Each scene shows the same named points in several views. A view is turned or mirrored, and shifted as a whole, has a little noise and may leave points out.
(in the rows, 128 means zero)

Scene 1
View 1
Dure: [ 98 132 158  90 120 102 101 183 153 130 139 127 134 130 163 148 142  99
  94  78 150 145 144 134 123 161  90 141]
Sop: [ 64 100 147 105 102 123 110 147 167 111 143 122 123 124 159 158 138  95
  77 101 158 149 156 138  97 149 104 147]
suv: [ 66 107 152 107  99 135  96 170 154 104 124 135 131 130 158 156 136  87
  72  93 161 152 158 157  80 134 116 158]
meve: [ 82 103 151  77  92 102 112 155 153 103 147  99 105 136 144 159 138 110
  68  94 136 158 144 111 120 155  81 135]
Peler: [100 105 157  87 116  98 113 175 129 138 137 140 123 135 144 152 146 136
  91  93 157 149 144 131  93 146 114 154]
Vonub: [ 96 113 153  85 129 100 106 177 139 144 132 138 131 125 153 144 151 119
 100  91 153 144 147 129 119 165  95 136]
mot: [ 83 100 143  76 106 127 104 168 133 112 113 122 125 131 135 146 145 100
  83  96 143 144 146 130 125 162  75 126]
bag: [ 98 116 165  78 113 167 112 176 115 148 109 128 108 118 113 163 166 104
  90  97 157 121 156 154 120 145 109 132]
sig: [ 56  74 122  76 121 114 118 129 156 125 127 116 116 114 141 134 146 105
  89 122 138 147 159 102 146 191  59  98]
vav: [118 117 126  65  95 129 121 178  90 101 104 124 136 147 101 160 146 109
 112  97 147 104 114 133 158 156  64 142]
nobi: [128  97 145  77 122 118 162 140  93 186 141 127 107 119 103 173 175 169
 133 121 168  91 130 114 149 161 105 139]
pila: [ 94  91 128  77 126  74 130 146 136 141 143 123 125 126 145 139 147 138
 112 110 145 136 137  93 149 186  66 120]
Foto: [ 79 117 151  98  97 142 108 159 151 111 132 117 122 126 145 165 143  86
  82  94 159 130 149 146 114 146  97 142]
faf: [124 142 162  94 131 126 115 188 121 165 128 144 135 120 142 159 162 112
 122  83 169 103 139 154 136 156 107 149]
leb: [112 137 181  88 132 149 119 168 141 184 139 117 106 102 139 167 177 104
 107  87 161 105 160 148 148 163 108 124]
Tedug: [ 60  99 134  80 115 169 111 136 154 121 116 104 115 106 131 148 154  65
  90 112 143 118 163 133 166 184  57  92]
nuve: [ 54  83 134  89 117 167 114 137 147 129 109 121 116 105 129 148 153  82
  87 118 152 128 169 140 134 173  79 105]
Kuf: [ 61  90 112  90  97 103 112 145 152  81 129 120 140 135 150 142 122  94
  89 110 146 147 136 117 127 168  61 133]
Zovu: [ 79 107 139  98  99 159 119 150 130 122 120 127 126 119 130 163 149  90
  97 107 164 110 147 152 127 151  98 140]
fugo: [ 57  85 132 105  92 173 137 112 147 124 132 110 110 108 125 174 155  94
  88 129 167 104 160 143 128 152  99 132]
logep: [ 97 106 126  77 112 147 137 144 114 138 119 116 125 117 110 158 159 103
 120 114 153  91 135 126 177 177  64 116]
sufov: [108 133 148  96  96 134 107 185 120 108 125 134 142 140 138 167 142  96
 103  84 164 114 127 160 116 136 102 166]
defol: [ 83 124 148 104 110 150 114 156 153 128 137 118 128 115 149 164 150  78
 100  97 162 113 150 153 136 156  93 137]
View 2
meve: [ 91 135 135 137 132 121  91 150 165 116 143 124  83 143 170 158 112 150
 158  76 144  75 167  74 163  97 126 121]
sufov: [ 87  92 119 143 120 102  94 109 106 143 140 134 117 157 163 157 150 128
 139 101 141  85 150 113 142 136 115 128]
leb: [117 121 111 135 144 102  95 128 106 111 147 129  89 196 135 125 111 155
 158 150 140  66 115  79 164 167 147 109]
logep: [ 63 122 139 160 104 103 111 150 137 127  95 124 108 188 127 138 110 176
 140 134 143  71 131 105 161 157 151  98]
Sop: [ 95 122 145 113 143 112  90 129 150 127 138 159 109 152 169 152 133 149
 159 105 137  69 184  62 159 104 121 134]
fugo: [ 78 126 167 121 118 111 112 147 145 125 104 144 127 171 123 135 139 193
 164 144 152  62 171  79 168 123 144 139]
suv: [100  98 151 107 153 117  97 111 134 135 149 159 121 159 177 158 157 137
 153  93 141  69 179  69 147 111 113 142]
Tedug: [ 82 121 175 160 122 104 113 162 149 119 107 159 129 194 148 145 115 175
 160 111 150  56 144  68 172 143 161  80]
vav: [ 49 103 120 171  93 111 111 138 133 140 110  94  99 170 150 160 128 146
 123  87 145  91 131 133 141 149 132 101]
Zovu: [ 81 105 148 134 124 108 107 129 129 132 119 144 123 174 145 146 142 161
 149 122 146  70 156  92 154 136 135 123]
Dure: [104 115 112 138 146 103  80 122 135 126 148 150  89 162 180 152 110 121
 144  94 130  75 149  76 153 133 120 103]
faf: [ 99 101  94 135 135  97  88 107 100 132 138 130  91 184 149 135 120 130
 132 135 128  79 125 104 143 169 125 111]
Vonub: [ 88 119 111 122 151 112  90 120 147 127 136 136  78 174 171 145 104 130
 135 107 125  75 148  76 144 141 118 111]
Peler: [ 87 117 104 106 150 121  93 109 145 130 146 119  72 160 166 147 123 131
 136 107 130  81 160  83 135 128 105 142]
bag: [ 94 100 137 128 142 124 119 124 117 121 146 112 106 198 144 144 143 160
 146 120 151  70 128  89 148 155 139 127]
nuve: [ 73 118 177 126 138 117 122 148 161 122 107 151 120 198 149 145 123 181
 152 116 147  56 157  62 158 139 150 104]
nobi: [ 60 141  83 125 110 112 101 130 137 122 104  82  55 176 101 117  96 173
 131 171 129  83 129 116 147 163 128 138]
Foto: [ 99 111 144 135 133 108  96 130 129 127 140 148 117 162 160 153 141 148
 158 102 147  70 161  81 159 119 130 123]
mot: [ 76 114 144 139 136 119 107 137 156 127 129 129  99 175 172 158 121 147
 140  82 142  74 154  80 148 130 130 106]
defol: [ 99 112 140 139 128  99  94 131 121 129 127 160 122 171 152 144 130 152
 156 123 141  68 152  82 162 137 137 113]
sig: [ 61 144 157 134 137 117 105 163 197 120  98 146  86 179 162 146  85 170
 144 100 134  63 163  53 162 123 142  88]
pila: [ 59 146 107 137 126 108  88 145 184 126 100 126  55 164 157 141  70 148
 128 109 118  79 155  81 151 131 123  96]
View 3
bag: [142 134 130 114 120 142 167 115  93 134 109  70 165 100 148 123 144 144
  91 101 140 139 153 171 114 171 152 129]
suv: [143 125 108 141 141 127 185 137  93 142 130 100 119 116 134 100 177 187
 129 113 112 147 129 146 125 151 143 104]
sig: [131 127 100 155 130 144 134 106 122 168 102 138 160 132  95  71 114 110
 145 104 144 178 120 154 109 191 137 134]
Dure: [125 116 118 129 107 120 147 110 113 141 160 125 133 100 138 123 150 150
 134 105 119 143 131 140 100 158 133 122]
leb: [116 129 146 132  95 152 142 127 109 108 132  76 159  81 137 135 125 125
 100 101 131 121 144 178  88 183 131 144]
pila: [104 107 129 145 116 121 122  78  99 160 138 137 158 126 109  90 108 105
 140 123 136 175 142 131  81 187 136 151]
Tedug: [160 147  85 138 114 154 134 136 130 159  90 112 192 117 112  94 117 119
 129 103 136 149 118 178 122 191 131 130]
nuve: [145 142  96 144 132 157 152 127 115 156  82  94 172 124 107  83 129 133
 125 102 139 149 126 177 120 184 141 122]
nobi: [ 93 106 172 137 114 131 138  89  51 130 113  67 183 116 133 111  96 105
  92 144 136 152 180 150  63 201 145 172]
Zovu: [147 130 105 134 125 135 157 134  84 148 105  83 172 116 135 106 140 156
 116 127 119 138 140 159 112 176 139 125]
defol: [141 131 105 140 111 136 150 144 101 135 121  94 166 105 132 114 140 154
 125 124 110 129 130 163 107 174 126 126]
Sop: [137 123 111 159 137 130 170 139  95 137 125 116 125 120 123  92 155 165
 138 119 113 159 122 143 118 170 135 121]
Vonub: [109 113 129 128 118 129 146  94 103 144 147 111 134 107 126 112 144 140
 129 105 127 149 142 143  92 162 141 126]
sufov: [145 118 111 113 110 108 161 120  76 149 143  89 166 109 160 131 156 177
 115 135 108 131 150 140 106 155 139 121]
meve: [152 122 124 151 123 113 167 121 101 146 138 148 135 116 133  98 141 138
 133 117 130 193 126 134 121 181 138 143]
logep: [138 129 110 123 102 135 123 109  92 163 101  92 214 120 129 109 102 112
 114 134 134 143 148 161  94 195 136 149]
Peler: [110 107 144 133 132 118 170  94  78 137 148 103 120 112 136 108 154 154
 119 115 126 161 151 135  97 160 151 128]
Foto: [151 131 109 139 119 126 166 141  99 139 125 106 149 110 137 110 151 161
 125 119 114 149 130 153 119 170 133 127]
faf: [107 116 135 111  97 131 136 103  89 130 149  75 163  92 149 141 137 148
 104 119 117 112 157 156  79 162 139 131]
vav: [158 121 109  96 104 101 138  86  77 177 125 103 212 122 158 125 124 137
 107 139 133 157 162 137 105 173 149 143]
Kuf: [147 119  85 145 132 113 146 112 100 180 125 144 157 141 114  78 139 149
 156 134 117 175 120 126 114 173 135 120]
mot: [147 127 108 126 123 123 154 105 106 161 124 119 158 118 131 102 141 142
 123 108 135 164 137 147 118 169 146 123]
View 4
logep: [170 121  89 182 100 130  97 118  95 113 108 147 134  92 140 135 172 121
 151 154 132  94 153  79 157 170 145 100]
nuve: [152 108 115 151 113 120  99 134 112 117 140 151 132  79 125 124 149 117
 119 142 143  38 156  96 139 153 162 133]
leb: [176 145 152 162 118 134  72 140 121 101 106 145  82  74 158 111 188 115
 114 142  91  87 151  80 181 158 155 107]
suv: [153 117 161 113 117 110  94 118 110 145 126 151 100 137 145 127 123 142
  97 109 105  46 139 103 154 128 152 174]
meve: [159  88 136 137 127 132  94 129 117 110 126 162 117 138 124 147 119 135
 139 117  67  76 144 118 135 169 153 137]
Sop: [160 107 151 119 131 112 103 137 109 124 130 157 105 133 144 128 122 142
 118 111  99  47 149 109 142 143 144 146]
Foto: [167 114 148 127 111 124  84 117 103 126 119 155 112 119 147 128 139 140
 123 119 102  59 152  97 156 150 154 149]
Tedug: [160  89 109 155 104 138  91 130 100 104 134 150 144  67 132 122 161 119
 143 141 139  43 172  89 130 173 174 129]
defol: [172 120 145 136 109 124  87 125  95 121 112 147 109 106 160 117 159 138
 126 125 119  62 158  84 160 151 151 135]
sufov: [168 129 140 136  96 116  86  97  91 147  98 148 108 141 157 135 147 145
 123 120 104  86 140  86 174 137 142 153]
Zovu: [165 130 130 142 106 118  91 111 101 133 119 155 120 108 148 129 149 137
 123 133 132  63 150  84 161 145 146 137]
fugo: [174 139 124 136 123 110  92 123 112 116 142 173 135  95 140 131 130 139
 133 139 153  40 161  91 158 153 135 107]
Peler: [149 130 144 149 126 110 106 133 121 134 107 145  81 144 135 135 137 126
 102 124  72  94 117 108 163 137 136 142]
faf: [168 145 139 165 104 123  87 127 100 129  83 131  77 112 167 114 191 123
 113 134  91 109 135  77 182 143 143 129]
Dure: [157  97 149 142 115 128  99 139  98 122 100 133  87 130 154 119 160 129
 119 114  70  89 143 101 144 152 161 153]
mot: [149  97 118 150 105 128  97 121 108 128 119 145 120 120 125 139 144 121
 124 129  97  76 138 103 140 154 162 153]
vav: [162 118  89 178  77 134  88  84  89 142  91 146 135 130 133 153 159 127
 150 145 105 119 133  82 163 162 151 137]
sig: [144  75  97 162 128 124 126 158 108 101 138 145 131 100 115 132 140 112
 140 134 113  58 154 113 110 171 155 120]
nobi: [171 174  95 197 127 109 106 137 125 108 101 156  98 113 138 144 167 115
 135 164 102 130 123  84 184 161 106  60]
pila: [150  92  94 178 130 119 132 161 104 106 109 134 107 132 127 139 153 119
 146 134  84 107 135 111 124 169 133 102]
Kuf: [153  74 108 137 116 118 125 131  87 129 121 143 133 147 133 141 124 141
 146 114 112  66 150 111 113 156 144 150]
Vonub: [148 111 134 157 121 119 111 146 110 124 106 132  85 126 140 123 160 118
 112 125  77  92 132 103 149 146 149 140]
View 5
mot: [ 96 151 132 117  93 155 143 149 161 116 146 135 133 140 127 145 151 166
  91 165 103 147 111 160 122  99 133 133]
Sop: [ 63 178 133 127  97 141 153 141 158 121 156 111 119 113  96 146 141 184
  91 138 118 135 129 161 138 103 121 143]
vav: [114  94 132 108  77 156 132 183 187 108 157 149 151 137 175 128 151 172
 109 164  85 159 118 167  93  95 118 117]
meve: [ 94 175 126 118  83 130 161 153 144 119 141 143 106 113 116 140 149 152
  90 151  94 146 126 169 132  92 110 125]
nuve: [ 89 173 130 107 118 173 131 154 150 103 148 116 168 135 135 163 164 167
  95 137 115 126 109 155 146 122 163 132]
Zovu: [ 78 142 133 112 102 161 131 165 173 100 159 109 156 117 133 147 145 198
 105 140 119 136 125 157 126 115 129 129]
fugo: [ 66 172 132 101 108 155 133 175 161  92 158 104 170 101 141 152 159 185
 107 110 116 121 133 158 157 130 139 121]
leb: [104 120 134 106 121 164 107 131 123  64 149 128 131 123 152 161 139 192
  92 130 160 148 123 134 125 127  81 121]
sig: [ 94 177 138 118 110 154 148 137 135 126 147 145 136 141 149 155 178 124
  88 120  91 142 113 159 151 106 161 139]
sufov: [ 83 111 134 125  85 153 133 160 187 108 166 115 130 118 122 131 126 213
 106 165 120 153 129 159  94  99 100 132]
defol: [ 89 138 136 122 118 165 134 150 148 103 165 112 141 108 122 151 137 199
 101 132 131 136 128 158 119 115 126 128]
logep: [108 111 142 102 107 167 123 169 154  96 161 144 163 126 192 146 165 160
 110 119 102 147 122 155 121 119 131 119]
Tedug: [115 159 133 111 132 183 134 162 125 105 151 129 167 121 143 162 161 160
  99 130 106 125 109 166 133 118 174 120]
Foto: [ 84 155 128 120  98 152 142 155 155 106 155 115 131 109 105 144 135 194
  97 151 120 137 126 163 122 106 118 127]
pila: [ 91 137 149 122  90 138 146 128 148 126 159 164 108 143 177 141 171 124
  92 110  94 165 123 152 136  97 112 145]
bag: [ 91 135 125  97  97 160 113 155 165  72 140 118 153 140 139 157 142 198
  94 168 136 144 110 143 123 121 100 119]
Kuf: [ 82 164 141 135  90 148 167 153 167 152 162 134 126 124 122 134 156 153
  98 136  79 143 124 175 125  88 158 146]
Dure: [ 94 133 139 136 101 151 142 121 143 120 157 135  99 130 114 144 131 179
  89 153 126 160 122 156 109  92 103 142]
View 6
defol: [ 82 120 126 160 119 166 133 125 122  79 105 145 142 154 160 126 110 155
 112 136 109  99  97 172 156 158 122 135]
nobi: [ 98 176 133 161 128 186  95 122 140  97 104 128 169 118 110 129 129 140
 145 170 140 110  78 169 177 205 229 168]
mot: [ 85 117 104 149 141 174 108 106 112 113  93 158 121 161 132 134 128 153
 131 133  96  88  90 180 150 145 144 120]
bag: [ 84 132 140 157 113 167  92 103 117  87  80 167 150 126 152 128 130 127
 120 138 118 112  81 195 139 161 144 138]
Dure: [ 75 110 117 126 136 172 112 130  90 104 105 140 134 172 125 125 103 155
 121 145 127  87  92 169 146 163 127 108]
meve: [ 89 106  92 139 155 176 128 105 112 124  84 137 120 150 127 143 126 172
 151 144 123  78  61 157 157 139 130 118]
Tedug: [106 143  80 167 113 165 137  97 124  98 112 169 133 133 163 134 136 163
 100 139  50  85 104 159 167 140 132 137]
Peler: [ 80 122 143 128 154 177  98 116 106 119  83 123 131 163 120 129 107 146
 154 144 145 105  83 188 141 163 150 121]
vav: [ 68 109  98 183 126 187  91 132 134  90 104 195 126 158 103 133 143 141
 133 127 109  81  81 184 162 169 197 138]
Sop: [ 90 111 121 144 155 170 144 111 123 117  89 114 117 167 156 137 106 173
 148 134 109  94  85 172 156 135 107 120]
fugo: [103 144 130 184 126 166 150 101 162  91  91 133 138 128 179 138 127 163
 137 136  88 110  87 176 172 144 136 161]
sufov: [ 58  92 141 167 127 174 106 142 125  76  95 161 129 175 132 125 112 140
 132 120 140  98  85 191 146 164 140 128]
logep: [ 95 149  96 178 113 177 118 122 141  85 119 169 145 135 129 131 139 151
 114 146  86  90  96 166 177 174 190 152]
suv: [ 75  99 148 146 149 166 123 112 120 106  75 130 116 177 163 130 101 150
 144 120 119 106  90 199 137 135  97 119]
leb: [ 91 152 132 137 101 162 106 116  99  77 106 148 177 117 150 119 115 139
  99 165 132 107  86 163 150 185 144 137]
faf: [ 70 131 143 143 114 173  90 139 101  77 111 150 160 157 125 115 104 131
 107 149 142 107 100 183 147 194 163 132]
Vonub: [ 86 128 124 125 142 175 100 119  95 116 101 130 134 167 122 126 107 149
 130 147 119  98  98 175 148 168 150 113]
Kuf: [ 86 106  89 158 161 178 139 119 131 125 104 136  98 188 127 140 118 176
 148 124  79  76  98 170 170 135 143 118]

In a view up to two points have been moved. Name them for each view, in the order of its rows, or write -.
view 1 => -
view 2 => logep, Tedug
view 3 => -
view 4 => sufov
view 5 => -
view 6 => Sop

Scene 2
View 1
pofu: [196 121  94  88 128 113  55 149 154  89 161 120 168 116 104 141 114 127
 108 153 128 141 144 182 154 129 137 103]
novav: [148 145  97 124 108 104  94 121 147 104 125  91 139 107 154 131 123 119
 115 159 157 128 130 170 198 160 107 122]
Garu: [131 144  62 115  75  89 128  94 129 115 150 105 146  97 160 115 104 106
  99 186 158  96 153 161 208 154  97 110]
dibe: [153 127  96 108 114 111  71 132 153  89 147 135 169 135 162 141 123 104
 124 143 131 109 142 172 181 171 126 116]
Kugo: [143 143  82  94 108 125  96 136 138 118 158 113 122 115 151  92 124 130
 105 149 155 128 140 165 169 160 102 136]
roz: [118 155  93 105 128 112 101 139 154 112 100 115 151 160 220 144 109 102
 180 131 143  87 131 177 202 180 114 138]
voso: [177 149  95  74 142 122  99 179 144 126 139  87 112 110 120  98 104 148
 133 139 149 146 139 177 154 106 123 115]
Tav: [139 119 131 136 122 103  77 128 170  76 107 121 178 134 162 191 136  95
 126 154 123 108 153 148 189 176 121  97]
sebin: [153 144  79  87 117 113  95 144 142 115 149 114 139 126 154 110 108 121
 129 146 143 114 142 175 173 146 120 122]
vimu: [134 151 145 120 161 128  78 173 174 108  73  84 123 145 189 155 141 125
 175 110 143 133 119 167 183 172 114 135]
Diput: [ 97 144 129 114 115 133 132 153 146 121 125 110 105 113 165 112 141 122
 110 142 140 113 173 115 164 169  85 108]
Buli: [154 139 131 107 135 124  85 178 147 111 142  95 101 100 111  89 140 136
 117 120 141 155 140 150 166 130 127 104]
ruriz: [170 145  96  81 139 127  94 165 153 120 132  93 126 117 132 120 110 144
 128 146 152 142 139 176 147 128 110 123]
mab: [131 134 112 123 115 115  68 134 155  92 135 127 151 139 175 132 144 103
 131 127 135 115 134 163 192 187 122 127]
kopav: [164 128  95  88 125 111  62 158 147  95 162 137 154 134 138 114 118 112
 134 127 120 120 146 176 172 144 143 109]
pigum: [162 125  88  86 128 117  73 140 162  93 139 137 181 147 165 160 109 110
 130 148 127 106 152 175 159 163 122 119]
nelo: [129 156  84 100 108 111 125 138 136 129 134 100 121 115 171 104 107 121
 133 151 153 106 144 163 190 149 102 126]
pibe: [123 154  96  82 129 115 158 162 153 131  99 101 136 133 177 154  81 123
 155 169 136  82 180 146 164 124  99  93]
zagi: [154 149 109 114 121  99 103 158 141 112 126  85 119 103 133 107 112 122
 139 141 143 129 137 165 199 122 130 102]
View 2
zagi: [141  86 108 162 146  87 104  99 153 112 159 127 112 115 132 155 146 118
 150 113 151 158 127 115 147 143 116 164]
Tav: [129 118  87 157 135 123 126 121 173  87  85  89  71 144 125 138 168 149
 141  74 146 154 190 157 144 108 105 159]
roz: [121  94 116 162 144 152 101 103 150 110 114 127  65 120 117  90 183  90
 126  69 155 135 129 147 141 126  46 170]
Diput: [120  83 128 161 142 122 134  73 144 137 132 101 112 129 122 139 146 101
 147  86 111 165 189  62 147 122  86 129]
sebin: [124 106 120 152 136 117 115 117 131 101 146 125 112 115 118 152 173 113
 107  94 150 145 114  98 148 140 102 155]
dibe: [110 115 101 151 133 126 120 126 140  89 100 101  90 128 119 148 183 131
 101  80 152 148 143 126 143 135 109 164]
voso: [185  98 128 151 144 101 107 119 128 111 171 135 142 105 125 175 144 121
 126 121 153 159 105  86 161 158 109 151]
pibe: [156 105 138 180 146 133 145 114 182 118 172 130 100 125  92 107 147 107
 152  77 137 132 132 105 166  89  77 122]
Kugo: [114  96 121 136 131 107 109 101 116 104 140 119 127 118 130 162 169 105
 104  90 141 150 134  67 139 144  94 148]
pigum: [137 130 111 153 134 142 126 146 143  85 105 107  90 129 109 146 182 140
  94  73 154 141 135 129 154 126  99 156]
pofu: [157 131 100 142 130 103 123 154 135  76 128 108 126 121 121 197 163 162
  96 105 159 158 124 116 156 148 144 160]
nelo: [110  87 125 155 138 108 112  91 140 112 161 133 110 119 118 131 166  92
 131  88 142 141 126  87 142 124  84 147]
Garu: [ 54 100 112 145 124  74 126  95 156  82 162 125 113 136 118 139 178 103
 128  69 146 122 131  84 129  95 109 139]
vimu: [197  83 107 149 149 146  83  95 141 118 103 119  80 120 148 117 157 107
 161  97 150 165 171 152 145 150  41 169]
Buli: [167  87 114 151 146  96 106  96 125 123 141 111 133 113 139 187 138 125
 138 127 135 185 153  84 153 173 125 159]
ruriz: [182 106 121 142 138 112 109 125 128  99 155 129 134 117 124 168 153 123
 124 103 152 154 122  92 159 146  93 145]
mab: [108  99  98 148 134 129 105 100 132 104  90 101  84 125 134 141 178 117
 116  83 146 158 166 126 137 144  91 170]
novav: [116  97  98 135 129  87  99 103 142  84 135 121 112 131 138 153 171 117
 139  86 153 142 147 113 133 121  94 155]
View 3
Kugo: [160  92 143 111 125 111 128 100  77 139  98 132 152 145 131 171 100 132
 143 140 109 104 135 156 147 104 123 167]
pibe: [171 132 125 118  33 125 154 129  94  92  92 131 153 148 122  80 133 155
 133 129  98 114 134 109 148 112 115 179]
kopav: [169 111  97  93 120 103 117 110  82 135 135 149 110 146 174 155 120 136
 129 144  99  95 147 138 130  98 151 138]
voso: [181  94 112 112 101  76 127 122 101 132  95 158 128 149 126 133  71 138
 135 146 126  92 146 147 163 125 180 165]
roz: [184 136 103 129  59 144 136  99 102 122 144 111 149 148 134 153 167 100
 130 130  60  90 160 119 154  95  90 194]
Garu: [126 107 165 110 102 109 127  92  72 101 105  81 165 122 118 126 120 148
 123 133  91 103 137 181 133  67  91 147]
novav: [156  94 141 115  91 116 113 110 101 131 135 113 157 121 120 159 108 138
 113 136  96  98 156 165 160  86 108 155]
mab: [172  97 122 110 104 146 116 104  93 148 155 127 139 134 159 184 139 137
 119 135  77 102 158 134 142  96  97 156]
Buli: [188  60 131 119 115 100 116 117  96 156 117 155 123 141 144 154  70 172
 114 142 114  94 157 134 158 141 163 156]
zagi: [177  87 127 129  90  91 120 108 100 127 127 120 130 135 125 126  93 154
 104 138  98  84 161 143 158 115 149 158]
pofu: [151 105  98  75 111  90  98 137  97 135 139 168 118 126 164 153  92 146
 127 151 128 113 145 165 145  83 165 114]
Tav: [158 104 117  94  58 157 106 138 105 134 182 135 138 111 165 150 148 167
  98 133  84 118 161 125 144  82  84 129]
sebin: [163 112 118 105 107 103 127 105  85 124 110 131 139 145 141 148 114 126
 139 139 102 100 141 150 141  97 134 160]
pigum: [156 132  95  80  85 131 117 129  92 127 141 155 135 134 166 158 142 124
 140 140  99 119 141 139 140  78 115 143]
vimu: [217  96 102 136  46 146 123 127 131 159 162 153 145 140 128 174 126 125
 111 135  82  92 178 102 186 132 113 195]
View 4
Garu: [132 149 117 173 130 173  82 136 108 151  94 141  98 142 193 125 140 102
 118 135 127 155 156 107 157 116 103 113]
ruriz: [166 148 112 111 138 158 143 110  79 126  70 134 149 132 104 133 135  79
 139 155 142  95 152 138 169 103 105 106]
pibe: [123 147 108 181 139 131 126 119 140 100  80 163 130 171 104 105 138  96
 107 176 156  92 118 109 161  91  82 116]
voso: [182 143 107  96 142 165 140 125  59 138  65 145 145 135  96 130 139  76
 140 171 151  96 139 144 159 103 112 108]
Kugo: [153 140 125 121 124 164 117 115  71 155 102 134 140 123 133 144 129 102
 119 138 116 126 149 116 164 127 105 107]
pigum: [119 172 125 116 133 131 142 101 126 105  88 115 130 126 151 171 125 101
 139 112 164  91 141 105 164 118  92 105]
kopav: [145 160 124  83 138 144 130 133  82 135  96 131 132 124 141 173 122  99
 136 128 173  99 119 102 149 128 110 108]
Diput: [118 109 123 153 124 155 128 147 108 126 115 153 168 136 111 115 123 112
  64 145 104 106 147 111 162 129 108 119]
nelo: [153 145 112 149 136 147 108 128  98 146 112 155 131 143 134 125 131 102
 123 161 125 128 133 105 165 110 102 110]
mab: [131 154 120 108 140 131 135 139 124 119 139 127 157 111 163 159 113 107
 126 108 126 105 149  98 173 132 115 107]
novav: [152 153 106 135 141 157 120 138 114 127 106 133 140 123 169 129 132  87
 136 130 117 125 170 124 173 111 113 111]
zagi: [170 139  99 111 149 162 128 163  95 127  97 150 151 131 139 115 132  78
 132 152 135 109 152 132 163 107 129 116]
dibe: [126 165 123 109 136 139 131 127 117 118 107 119 133 117 168 167 123 103
 133 106 153 102 145 102 163 127 107 106]
Buli: [168 121 112  79 139 172 148 164  67 132  87 141 173 116 109 127 129  80
 110 148 132  90 151 142 158 123 134 117]
Tav: [101 160 113 130 144 131 147 148 169  78 106 121 149 119 184 144 122  93
 119  97 150  79 163 113 168 117 112 117]

In a view up to two points have been moved. Name them for each view, in the order of its rows, or write -.
view 1 => -
view 2 => -
view 3 => -
view 4 => kopav, zagi
